The views of a scene show one set of named points, each view turned or mirrored, and shifted as a whole, with a little noise and some points left out.

Scene 1
View 1
ruzeg: [  0   2   6 -18 -25  -3   7  -9   5  12 -10  -5  22  -4   4 -16   5  -3
   2   1  22  -9  -7 -12  10 -11   4]
bita: [ 23   2  29 -28  -6  -7  42   2 -13  18  -8 -27 -17   2 -16  -9 -16   0
  19  46  14  -2 -12  50 -10 -26   1]
miva: [ 20 -37 -35 -44 -37   5  -4 -35   1  33  -5  19   9 -14   7 -54  18  25
  27  13  39 -30 -27 -44 -11   0 -15]
Zev: [  0   3  -5 -19 -19  -6  -3 -25  16   9  -5  -5  11 -12  15 -31  31   6
  -5  -7  12 -16 -12 -42  11  10 -10]
semo: [  5   7  14 -20 -15  -5  14 -10   6  12 -12 -16   9  -6   4 -20   7   0
   3  10  14  -6 -13  -2   7  -8   0]
sezin: [-16  11   6  -4 -27  -3  -4 -14  19   5 -13  -7  38  -8  10 -11  13  -5
 -16 -23   7  -4   0 -37  21  -2   6]
bamop: [-25   9  -1  -1 -39   2 -18 -15  26  12 -15   7  61  -8  11 -11  12  -5
 -20 -41  17  -4   9 -53  26  -2   9]
favur: [-13  16  18  -5 -30  -3   5  -5  12   6 -16 -11  39  -3  -2  -4   2 -10
 -13 -16  14  -1   6 -10  18 -13  12]
mebef: [-22  21  27   3 -26  -1   8   4  14   4 -17 -12  49  -1  -4  11  -9 -12
 -17 -17   9   8  14  -1  23 -19  17]
lop: [ 23 -21 -15 -40 -19  -4   8 -29   4  22  -1  -2 -16 -11  11 -47  27  16
  19  24  25 -24 -29 -29  -5   6 -19]
Vubo: [-24  32  36   6 -21  -5  17   9  12   2 -21 -21  43   1  -7  18  -9 -20
 -25 -20   1  15  14  12  26 -22  20]
Sube: [ 27   4  19 -28   3 -18  34 -12  -5   9   4 -34 -39  -9   2 -26  18   6
  10  42   5  -8 -23  19  -6   1 -21]
View 2
bamop: [ 24 -34 -33   7  19   0  11 -25  41  -8  29   3 -17  41  -8 -35   0  17
 -35   6  -9  14  -5 -28  -2  33  65]
bita: [-17  -9   0   9 -24  21  -6 -20 -13   8 -13  35 -26  -7  28  49   9  -2
   8  30  43  23  16  43  30 -20 -14]
Zev: [  8 -13  -9  -3  15  -3  11 -29  32  -5   8   8 -18  33   1 -10 -15   5
 -12  22  14  12   5   8   6  14  36]
semo: [ -1 -14  -9   2   2   5   5 -24  16   1   0  18 -18  16  11   8  -8   1
  -5  24  22  16   7  19  14   2  20]
sezin: [ 13 -23 -27   6  13   0  11 -32  28   1  14   5 -15  28  -4 -19  -5  11
 -16  16   4   9  -6 -13  -2  22  50]
ruzeg: [  6 -19 -14   6   4   9   2 -20  22  -6   6  19 -21  23   7   2  -2   8
 -15  18  17  19   9  12  12  10  28]
favur: [ 11 -26 -32  10  -2   9   6 -27  17   5  16  12 -16  16   7  -6  13  14
 -12  17   9  12  -2 -13   6  17  34]
mebef: [ 11 -35 -42  15 -11  16   2 -25  10  13  20  12 -15  11   8  -2  27  18
 -12  17   5  15 -11 -24   7  18  36]
lop: [ -4   6  22  -8  20  -7  11 -23  37 -23  -9  13 -28  39   9   6 -51  -4
 -12  24  26  17  28  53  17  -1  23]
Sube: [-25  12  21  -9  -3   0   7 -34   3  19 -27  14 -18  -1  23  44 -34 -11
  27  42  52   9   7  65  21 -22 -19]
View 3
Vubo: [  5  -9  39  -3 -29  -4  10 -53  -4  13  -4  28 -19 -14  28   6  33 -18
  15  -3   3  -1 -12  30 -14  -2 -13]
miva: [ 57 -15 -21 -43  36 -12  13   4  12  25   1 -31 -29 -16 -18 -13 -21 -18
 -41  20 -15  12  20 -74 -26  -8  55]
sezin: [ 36 -18   9 -21   5   3  37 -43   2   5   1   6 -32 -22  25  -3  27 -20
  -5   9  -4   8  11  -3 -21 -12   7]
favur: [ 19 -12  19 -12  -8  -6  17 -42  -1  13  -4  14 -23 -15  20   0  25 -25
   0   4  -2   5   0   2 -18  -7   5]
bita: [  8  18  19 -11 -46 -34 -37  -6 -17  34  -4 -12   2   7 -30  33 -27   0
 -17   6 -12  -9 -17 -16 -24  13   2]
mebef: [ 14 -12  25 -12 -11 -10   5 -39   2  21  -6  14 -22 -11  15   1  19 -21
   0   2   1   3  -6   1 -15  -4   2]
lop: [ 57   0 -21 -36  13 -15  12  -6  -3  14  10 -34 -21 -13 -20   9 -22  -1
 -41  21 -27   3  20 -51 -36  -6  39]
Sube: [ 35  31  -8 -19 -48 -28 -15  -5 -27  18  14 -39   4   5 -38  48 -40  23
 -31  23 -38 -10   8 -18 -45  10   3]
bamop: [ 41 -32   9 -23  29   7  49 -48  13   4  -2  17 -45 -29  40 -19  41 -35
  -3   7   4  13  11 -10 -15 -21  17]
View 4
ruzeg: [  3  -6 -16  -8  23  40  -5  -6  29   4 -35  -2   4  -2  21  10 -32 -21
   3 -14 -20 -15   4  10  -6  -4  16]
favur: [ 12   0 -26  -9  47  43   4   2  27   4 -44  16  11   7  -3  11 -30 -27
  -2 -19 -21 -22  12  20  -8  -3  15]
bita: [  7  21 -10 -16   4  20  -4  -9  -6   5 -15  37  -1   5  26  -8 -12  19
 -30   4  16   3  -1   3  -1  -4  10]
sezin: [  3 -16 -30  -5  49  47   5   2  41   0 -42  -3   2   6  -3  23 -34 -41
   3 -29 -34 -24  17  15 -13  -3  15]
mebef: [ 15  10 -24 -15  56  46  15   6  16   8 -53  30  18  13 -11   7 -29 -23
  -4 -21 -13 -24  12  29  -6  -6  16]
Zev: [  0 -29 -20   1  19  38  -5  -7  46  -6 -20 -23 -18  -2  20  28 -35 -39
   4 -22 -44 -11  10  -6  -9  -2  12]
Sube: [ -1  -3  -4 -12 -23   3 -12 -18  -2  -9  21  16 -43   0  48   8  -6  17
 -38  11  10  23   4 -31   9   2   5]
miva: [-14 -33  -4  13 -18  39 -36 -13  50   1 -18 -63  -4 -21  62   7 -50 -24
  24 -10 -41  -5 -14  -6  -5  -5  15]
Vubo: [ 17  18 -29 -22  64  45  16   7  12  11 -54  47  16  20 -24  10 -21 -21
 -17 -20  -4 -24  21  30  -8  -4  16]
semo: [  3  -4 -17  -9  13  33  -7  -3  21   0 -26   4  -5   1  22   8 -25 -12
  -7  -7 -15  -8   4   3  -5  -5  16]
View 5
sezin: [-34   2 -15  27  21   9  12 -18  -7   2 -21  -4  11  26  15  20   9  -6
   5 -23  37 -28  16  66 -25 -36  45]
semo: [-14 -11  -1  21   4  17  -4 -32 -17   7   1 -17  -3   7 -15   9   0  -4
   2  -4   8 -17   4  12 -10 -23  19]
Zev: [-31 -16 -18  25 -12   9   7 -18 -35   7   2 -10  -8  -7   5  16   6 -12
  -7  -2  11 -26  22  47 -19 -15  23]
ruzeg: [-16  -5  -4  31  14  17  -2 -28 -21   5  -7 -15   3  14 -10  12  -1   0
   0 -11  18 -20   9  25 -19 -20  28]
lop: [-16 -28 -21  40 -31   9   0 -21 -71  10  21 -22 -17 -35 -12   8  -8 -24
 -15  18 -22 -15  26  19 -24  25   5]
mebef: [-21   4   3  18  31  17   0 -36  16   6 -23 -13  12  36  -3  12   9   7
   8 -24  37 -30   1  31 -10 -55  36]
bamop: [-40   6 -24  31  23   5  18 -12 -10   0 -23  -3  10  27  22  25  10 -10
   3 -25  41 -33  27  78 -34 -35  50]
Vubo: [-21   7  11   4  32  22  -7 -42  31   7 -26  -9   9  39  -5   8  11  13
  12 -24  40 -31 -10  28  -1 -71  33]
miva: [ -9 -17 -27  63  -3   7   8 -16 -76   5   5 -19  -2 -22 -16  12 -12 -25
  -8  -2  -4  -8  36  27 -43  44  25]
bita: [ 12  -8  23  23  13  29 -25 -51 -14  12   2 -32  -3   5 -52 -12  -9  12
   6   8  -6  -5 -23 -42   6 -21  -3]

Which points are out of place in each view (at most two, in the order of its rows)? Write none if all are in place.
view 1 | Sube
view 2 | Zev
view 3 | mebef
view 4 | bita
view 5 | sezin, lop

Scene 2
View 1
Zan: [ 25 -18 -11 -27 -15  29  13 -25  20 -13  21 -11   5 -11  19  10 -22 -26
 -21   7 -24 -18   2   9   8   7 -17]
taso: [ 21 -22  22 -20  -7   3   6 -20  30  -9  19 -20 -11  -6  48  -7   1 -10
 -11  -7  -7 -17  -1  18  -1   8 -27]
fev: [ 24 -21  63  -7   6   5 -23   2  16  24  12 -43 -14  26  43  10  -7 -31
 -14  -8  22 -15  16  -5 -15 -21  -8]
ranep: [-29   6  72  12   9 -24 -28 -21   1  -4  15 -24 -52  -2  49 -22  49  24
   7 -12  17   8   6  20   1   9 -61]
vibi: [ 45 -35   8 -32  -9  20   8 -13  37  -2  19 -22   6   4  40  11 -26 -37
 -22  -1  -8 -30   0   7  -5  -4   2]
kar: [  3 -10  36  -8  -3   2  -6 -19  11  -4  19 -24 -24  -4  38  -2   9  -5
  -6  -5  -2  -9   7  14   2   1 -34]
Vupa: [ 10  -8 -21 -28 -18  19  15 -37  16 -31  24   0  -5 -28  20  -3  -6  -3
 -13   5 -33 -11  -2  24  16  24 -37]
toze: [ 18 -14  16 -20  -9  14   1 -21  17  -9  17 -19  -7  -6  32   2  -7 -17
 -15   0 -12 -14   7  11   6   4 -22]
dep: [  5  -7 -20 -24 -19  17  16 -41  15 -34  23   2  -8 -32  24  -7   1   1
 -10   4 -36 -11  -4  29  18  28 -43]
bugi: [  6   2 -12 -18 -20  31   8 -28  -2 -18  22  -6   2 -14   6  12 -19 -16
 -16  13 -29  -7   6   9  20  12 -32]
Vez: [ 16 -16  19 -20  -8   7   3 -24  22 -14  20 -15 -14  -9  39  -5   4  -8
 -12  -4 -10 -14   1  17   4   9 -29]
pakov: [ 13  -7 -22 -26 -21  34  13 -29   5 -23  23  -4   5 -18   5  10 -24 -19
 -19  13 -35 -13   3  13  16  16 -25]
Bevu: [ -2  -4  39  -5  -2  -2  -7 -23  14  -8  17 -21 -26  -5  39  -9  18   0
  -6  -8   0  -4   4  17   4   7 -40]
Sisu: [ 41 -24 -19 -34 -18  36  14 -19  24 -12  23 -14  16  -5  19  17 -42 -37
 -27   6 -28 -24   3   6   6   4  -2]
View 2
Sisu: [ 18  -4 -12   3 -18   3 -33  10 -10  14 -18 -23  21  13   0  41   0   5
 -12  43 -29 -25  35  -7  25   1 -13]
ranep: [-27  39  -7  11  60  30   1  29  27 -36  14  22  59 -38 -15 -15  48 -18
 -22 -33  64   8   8 -19 -16  13  32]
bugi: [ 16  10 -18   6  15  12 -14   1  -3  12 -12  -8   5  16   4  38   7  -9
  -5  20   1  -5   7   8   8   4   0]
taso: [-14  10  -3   5  18  12 -23  22   5  -9  -2  -7  48 -25 -13  16  13  -5
 -16  16  -1 -24  25 -22  15  -1   2]
pakov: [ 12   4 -18  10  13  11 -13   0  -7  18  -9 -11   5  16   7  44  -1  -5
   1  28 -11 -15   6   9  12   1  -7]
Bevu: [-11  23  -4   7  34  20 -12  20  13 -16   1   5  44 -22 -10   6  28 -12
 -14  -9  28  -6  18 -12   4   4  16]
Zan: [  3   3  -8   4  -2   5 -28  15  -2   4  -8 -13  31  -4  -6  34   7   1
 -12  30 -15 -27  28 -10  22  -3  -4]
kar: [ -7  19  -7   6  24  18 -16  22  12 -13  -2   2  47 -20 -11   5  29  -8
 -18   0  19  -9  23 -15   4   6  12]
dep: [-11   3 -16  11  44  11  -3   3  -2   9   2   2   7  -9  -2  41  -9 -10
   9  19 -10 -19  -8   4   7  -5   1]
fev: [  8  29   0  -2 -18  18 -39  35  12 -19 -13 -13  71 -15 -12 -10  51  -2
 -43   4  28  -9  64 -32  14  14  10]
Vez: [ -9  13  -5   8  23  15 -18  19   3  -9  -1  -4  38 -20  -9  18  15  -7
 -14  14   3 -18  18 -13  11   1   4]
Vupa: [ -4   2 -15  11  35  10  -6   1  -6   8  -3  -2  10  -5  -4  44  -7  -7
   5  22 -11 -20  -4   6   9  -3  -1]
toze: [  1  10  -7   4  11  14 -20  17   4  -4  -5  -7  36  -7  -7  21  17  -4
 -15  13   5 -12  24 -10  13   0   4]
View 3
ranep: [  5 -64  11 -10 -14  40  22   5  17  44 -28  31 -12 -41   4  13  13 -14
  17  11  27 -16 -19 -10  34  43  34]
vibi: [ 16   3 -23   3  -3  -5 -50 -14  22 -11 -24   8  10 -24  -6 -14  43 -16
   1 -19 -14  -8 -20  18  -7 -18 -27]
taso: [ 16 -18 -11  -2   0  18 -22  -9  19  10 -25  15   4 -29   3 -10  23 -22
  10 -10   6  -3 -19   6  12   1  -4]
Zan: [ 17 -13 -11  14   3  -5 -38 -10  10 -16   2  -4  13 -35   9 -15   7 -20
   3 -12 -16  -5 -21  12 -12 -29 -27]
fev: [ -5 -19  -9   0 -30   4 -20   3  35  10 -42  29  -3 -26 -31  -3  70   3
  -6  -5 -20 -39 -23  24   0  30  -3]
dep: [ 22 -32  -1   9  16  11 -17  -9   1  -1  12  -5   9 -43  31 -13 -28 -35
  15  -9   8  12 -21  -7   8 -25 -11]
bugi: [ 10 -35   3  21  -2  -6 -21  -2   6 -15  16  -6   8 -41  15  -8 -17 -17
   6  -3 -19 -14 -25   5  -8 -21 -20]
pakov: [ 14 -27  -3  19   5  -8 -27  -3   6 -16  16  -9  13 -39  19 -13 -20 -24
   8  -6 -17  -7 -23   6  -9 -31 -25]
Bevu: [  6 -44   2   0  -8  23   1  -1  17  23 -21  18  -3 -39   3   2  15 -17
  10   0   9 -13 -22   0  19  21  10]
Vez: [ 13 -25  -7   1  -2  13 -20  -6  17  10 -17  12   4 -33   6  -6  17 -22
  11  -7   5  -6 -20   2   8   1  -4]
toze: [  8 -26  -4   9  -3   6 -21  -3  14   2 -12   8   5 -34   3  -6  16 -17
   6  -5  -6 -11 -22   6   2  -3  -9]
Vupa: [ 21 -29  -2  15  13   7 -21 -11   3  -4  10  -7  11 -41  24 -13 -23 -32
  12  -7   3   6 -18  -2   1 -27 -14]
View 4
Vupa: [ 10   3  30 -20  37  18  19  23  -3 -18  16  33  13 -15  -4 -18   6  11
 -19  -9   5 -28 -31 -15  -2 -23  -8]
ranep: [ 43   4  -1  52  21  63  37  -2 -13  -2  -7 -17  30  -4 -11  16  40  37
  36 -11  47 -10  42  -2   9  19 -42]
Zan: [  3  10  19  -7  29   2  -4  28  -3 -18  13  37   2  -7 -13 -31  -3  23
  -7   5  -8 -10 -39   3   0 -46  -8]
vibi: [-15  25  -3  18  21   0 -13  27  -7 -13   5  29 -14   3 -34 -35   8  28
  10  18 -13  -1 -45   9  17 -53   0]
fev: [ 15  30 -19  64   5  11 -15  16  -8  -2  -9   5  -1  13 -30 -20  17  51
  46  23   8  19   1  28  22 -35 -23]
bugi: [ 24   0  32 -15  29   2   0  25  -2 -17  13  42  19 -10   7 -23 -10  23
 -13  -1  -4 -10 -21   2  -7 -36 -15]
Vez: [  9  10  16   4  28  25  16  18  -6 -16   8  23   9  -6 -13 -17  15  20
   0  -4   9 -18 -21  -7   6 -22 -11]
Sisu: [ -5  19  14  -7  26 -12 -15  29  -3 -18  14  42  -6   0 -15 -40  -9  23
  -6  12 -20  -5 -51   8   4 -61  -2]
dep: [ 10   0  31 -22  40  27  24  19  -3 -21  14  32  15 -19  -4 -16  11  11
 -23 -16   6 -30 -30 -21  -4 -19  -8]
toze: [ -2  21   6  15  25  19   6  20  -3 -13   5  21   0  -2 -24 -23  13  25
   8   6   4 -11 -29   0  11 -33 -10]
kar: [ 18  13   5  31  24  30  12  13  -6  -9   0  12  11   0 -15  -9  20  30
  17   1  17  -6   0   3   8 -16 -24]

Which points are out of place in each view (at most two, in the order of its rows)? Write none if all are in place.
view 1 | none
view 2 | Zan
view 3 | ranep
view 4 | Vez, toze

Scene 3
View 1
geto: [ 14  16  -3  16 -10  26   6 -22 -11   1  -8   2  12 -10  23 -41   8  -4
 -19  -5   6   7  -3   4   0 -14  18]
let: [ -1   1  -3   5 -11  16   8  -7 -37 -10 -15   6  12   2  18 -36  24 -17
 -21 -10  -1  -2   5   4 -11 -29  10]
vadup: [ -3   8   0  14 -18  32   8 -21 -28  -1 -35  -9   6 -28  13 -33  23 -12
 -33  -9   2   5  -1   1 -11 -27  14]
taman: [ 10   6  -4   4  -2   8   5  -5 -27  -9   4  17  17  17  24 -42  14 -13
 -11  -8   3  -2   3   9  -6 -21   9]
Nov: [ 27  16  -4   8   5  14  -4 -16 -10  -4  11  22  24  16  35 -49  -7  -3
  -9   0  13   5  -1  11   7  -9  10]
piba: [ 21  11  -5   5   4  15  -4 -13 -18  -5  -1  15  22  10  34 -45   0  -6
 -18   0  11   1  -1   9   2 -16   7]
kofe: [  8  -2  -3  -7   3   0  -5   4 -45 -17  -8  18  21  23  31 -41  17 -22
 -18  -6   6  -8   6  10  -8 -30  -3]
sido: [  8  10  -2   9  -8  21   0 -14 -26  -4 -22   3  13 -11  23 -36  14 -11
 -26  -2   7   3  -2   6  -6 -24   9]
zutuz: [ 13  10  -4   7   0  11   4 -11 -21  -9  10  17  18  17  26 -45   9  -9
 -11  -7   4   0   4   8  -2 -16  10]
mubo: [  8  19   1  26 -16  35  18 -30   1   6   0   0   4 -18  11 -42  15   1
 -13 -13  -1  12  -4   0  -6  -6  28]
Tedod: [ 20  19  -2  19  -4  29   4 -24  -4   3  -2   7  17 -10  27 -43   3   1
 -16  -2  11   9  -5   5   2  -8  18]
rabup: [ 18  18  -2  17  -5  29   3 -24  -7   4  -5   7  14 -10  25 -43   0   0
 -18  -4   9   9  -5   4   4  -8  16]
View 2
kofe: [ 13 -15  20   0 -31   2 -26 -11  24  -6   6   2  10  19  16 -22   0  -1
  -7   8   9  19 -14   6  35 -44  -9]
geto: [  7  -4  18   0 -16  14  -6 -12   6 -14  -5  24  27   9  -4   4   9  -7
   0  12  -6  21 -10  18  18 -20 -11]
taman: [ 12 -12  13  -1 -30   4 -17  -8  25  -7   6   7  14  19  13 -11  -3   1
  -8  10   6  16 -11  11  29 -37 -10]
rabup: [ 18  -1  20  -2 -17  13  -6 -14   3 -15  -2  27  24  10  -6   6   9   0
   4   7  -6  16 -11  14  15 -16 -13]
mubo: [  0  -3   1   4 -16  14  10  -5   8 -15 -12  29  34  10  -5  21   7  -7
  -4  17  -6  21  -2  29   8 -13 -13]
vadup: [-17  -7  24  -1 -12  19  -8 -13   9 -17 -16  10  26  -3  -4  -1  24 -31
  -2  28  -7  44  -8  23  28 -31 -12]
zutuz: [ 19 -11  13  -1 -29   4 -14 -11  19  -9   7  14  16  21  10  -9  -5   5
  -5   5   3  10 -11   9  26 -31 -11]
Nov: [ 35  -4  18  -2 -25   6 -17 -13  11 -11  12  23  16  19   5  -5  -5  13
   5  -3  -2   2 -15   6  20 -19 -14]
Tedod: [ 18  -3  19   1 -15  14  -4 -14   2 -14  -1  28  25  11  -7   7   7   2
   6   7  -7  15 -12  14  14 -13 -13]
View 3
sido: [-11   6   6 -10   3 -20   1   4  -3 -11 -12   0 -18  18   6  20  -9 -19
 -20 -12  -1  -8   5  12  -8 -15  11]
rabup: [-12  -5   4 -27   6  -4  18  -6  -1  -8  -3  -8 -11  12   4  16  -3  -9
 -14 -10   7  -7   2  12 -22  -4  10]
Tedod: [-11  -7   4 -30   5  -2  21  -6   0  -6  -3  -7  -8  11   3  15  -4  -7
 -14 -11   9  -7   2  12 -24  -4   8]
piba: [-20  -2  14 -19   7 -12  10  -1   9 -14   8   2 -16   5  -7  15  -4  -5
 -23  -7  15  -4  -7   2 -11 -13  24]
geto: [ -9  -4   1 -25   2  -7  13  -3  -1  -7  -6  -4 -12  16   5  15  -6 -12
 -13 -14   1  -5   7  14 -15  -6   7]
let: [-13   8   8  -9  -1 -27 -12   7   0  -7  -6  11 -26  16   2  13 -11 -25
 -15 -12   2   1   8  15  10 -14  15]
zutuz: [-19  -2  11 -23   0 -12   4  -1   8 -10  12  10 -21   5 -10   4  -4  -9
 -15 -10  16   5  -2   5   1  -9  22]
kofe: [-25   8  19  -4   3 -32 -14   9  10 -16  10  20 -29   4 -12  11  -8 -15
 -26  -4  12   2  -4   1  14 -26  32]
mubo: [ -7  -6  -1 -33  -1  -1  16  -8  -6   0  -7  -5  -9  18  11  13  -5 -13
  -4 -16   5  -3  12  18 -19   2   3]
taman: [-20   1  12 -19   0 -19  -4   0   8  -8   9  13 -24   7  -6   6  -5 -12
 -14  -8  14   6   2   4  11 -11  22]
View 4
mubo: [-15  26 -17  10 -10  24  28   7  15  19   2 -12   9  -9 -29 -24  26  16
  -6   1  -8 -14  33 -26   7 -13 -10]
vadup: [-12  28 -13   6 -10  20  11  -8  22  14  -9   7 -13 -15 -22 -33 -18   4
  17  -7 -16 -20  19 -37  11 -13  -9]
geto: [ -8  24 -15   0 -13  15  21   2   8  19   1  -2   6  -4 -31 -14   8   6
   9   3  -9 -10  22 -20   8  -9 -13]
Tedod: [ -8  25 -18  -3 -13  12  24   2   4  18   4  -6  13   5 -31  -5  19   5
   7   6  -6  -5  21 -13  10  -8 -14]
kofe: [  6  30  11 -29 -17  -4  -8  -5   8  15  -6  15   1 -12 -37 -10 -31   9
   7  15 -12  11   5   1 -14  -7 -27]
Nov: [  0  25  -9 -19 -14   1  18   5  -3  20   7  -4  22   8 -37   8  14   7
   3  17  -6  10  14   5   1  -5 -21]
zutuz: [  1  28   2 -19 -15   1  10   2   5  18   3   2  14  -7 -39  -7   0  14
  -3  13  -8  10  15   0  -6  -7 -22]
rabup: [ -6  24 -18  -2 -13  13  23   3   4  17   4  -4  13   3 -30  -7  16   3
   8   6  -7  -5  21 -16  12 -10 -12]
let: [ -4  30   1 -11 -14   9   3  -5  19  14  -8  10  -5 -18 -31 -28 -22  14
   7   3 -12  -3  16 -18  -5 -11 -18]
sido: [ -6  28  -6  -5 -12  10   6  -7  15  15  -7   9  -5 -13 -28 -26 -20   5
  14   2 -14 -12  13 -24   2 -11 -16]
taman: [  2  28   8 -20 -14   2   4   3  10  17  -4   4   9 -12 -38 -12  -9  14
  -2  13  -8   8  15  -3 -11 -10 -24]
piba: [  1  27  -8 -19 -13   0  12   0  -1  17   1   6  12   4 -35   2   0   3
  10  12  -8   7   9  -1   2  -7 -20]
View 5
sido: [  5   4  -1 -42   7   5   9 -31   3   3  -2  -3   9   9  15   3 -17  12
 -13  -5   5  19 -16   0  14  -1  17]
vadup: [ 15  -5  21 -54  -3  24   1 -27   5   9   8   7  -7  13  13   9 -27  11
  -5   2  16  31 -10   3  33 -10   5]
let: [ 10  -7  -2 -52   7   2  16 -37   2  -2   5 -11   1   0  19  10 -14   2
 -19  -4   0  25 -15  -5   5 -11  16]
Tedod: [ -8  10 -15 -17   3  -8  14 -28   1   4 -25  11  17   6  11   3 -16  23
  -9   3   0   8  -5   7   7  -5  17]
zutuz: [ -5   1 -23 -33  10 -17  23 -37  -2  -4 -13 -11  15  -2  20   8  -7  10
 -23  -5  -9  11  -9  -1 -12  -8  23]
taman: [ -1  -4 -19 -41  10 -16  22 -39  -1  -5  -5 -15   9  -4  21   9 -10   7
 -22  -3  -9  15 -11  -6 -14 -10  22]
rabup: [ -9  10 -14 -20   4  -5  14 -27   3   6 -21   9  17  10  12   4 -17  23
 -10   0   1  10  -7   6   6  -5  16]
Nov: [-11  12 -29 -18  14 -23  19 -32   1  -4 -23  -6  27   3  16   2  -7  19
 -20  -5  -9   4 -12  -1  -9   0  25]
piba: [ -5   8 -20 -28  17 -16  16 -32   3  -1 -16 -11  25   4  19   2  -7  15
 -18  -5  -4   7 -16  -1  -4   3  26]
kofe: [  7  -3 -17 -55  22 -14  18 -40   1  -9   7 -33  14  -2  25   7  -3  -1
 -30 -14 -10  15 -25 -11  -9   1  29]

Which points are out of place in each view (at most two, in the order of its rows)? Write none if all are in place.
view 1 | none
view 2 | kofe
view 3 | mubo
view 4 | sido
view 5 | vadup
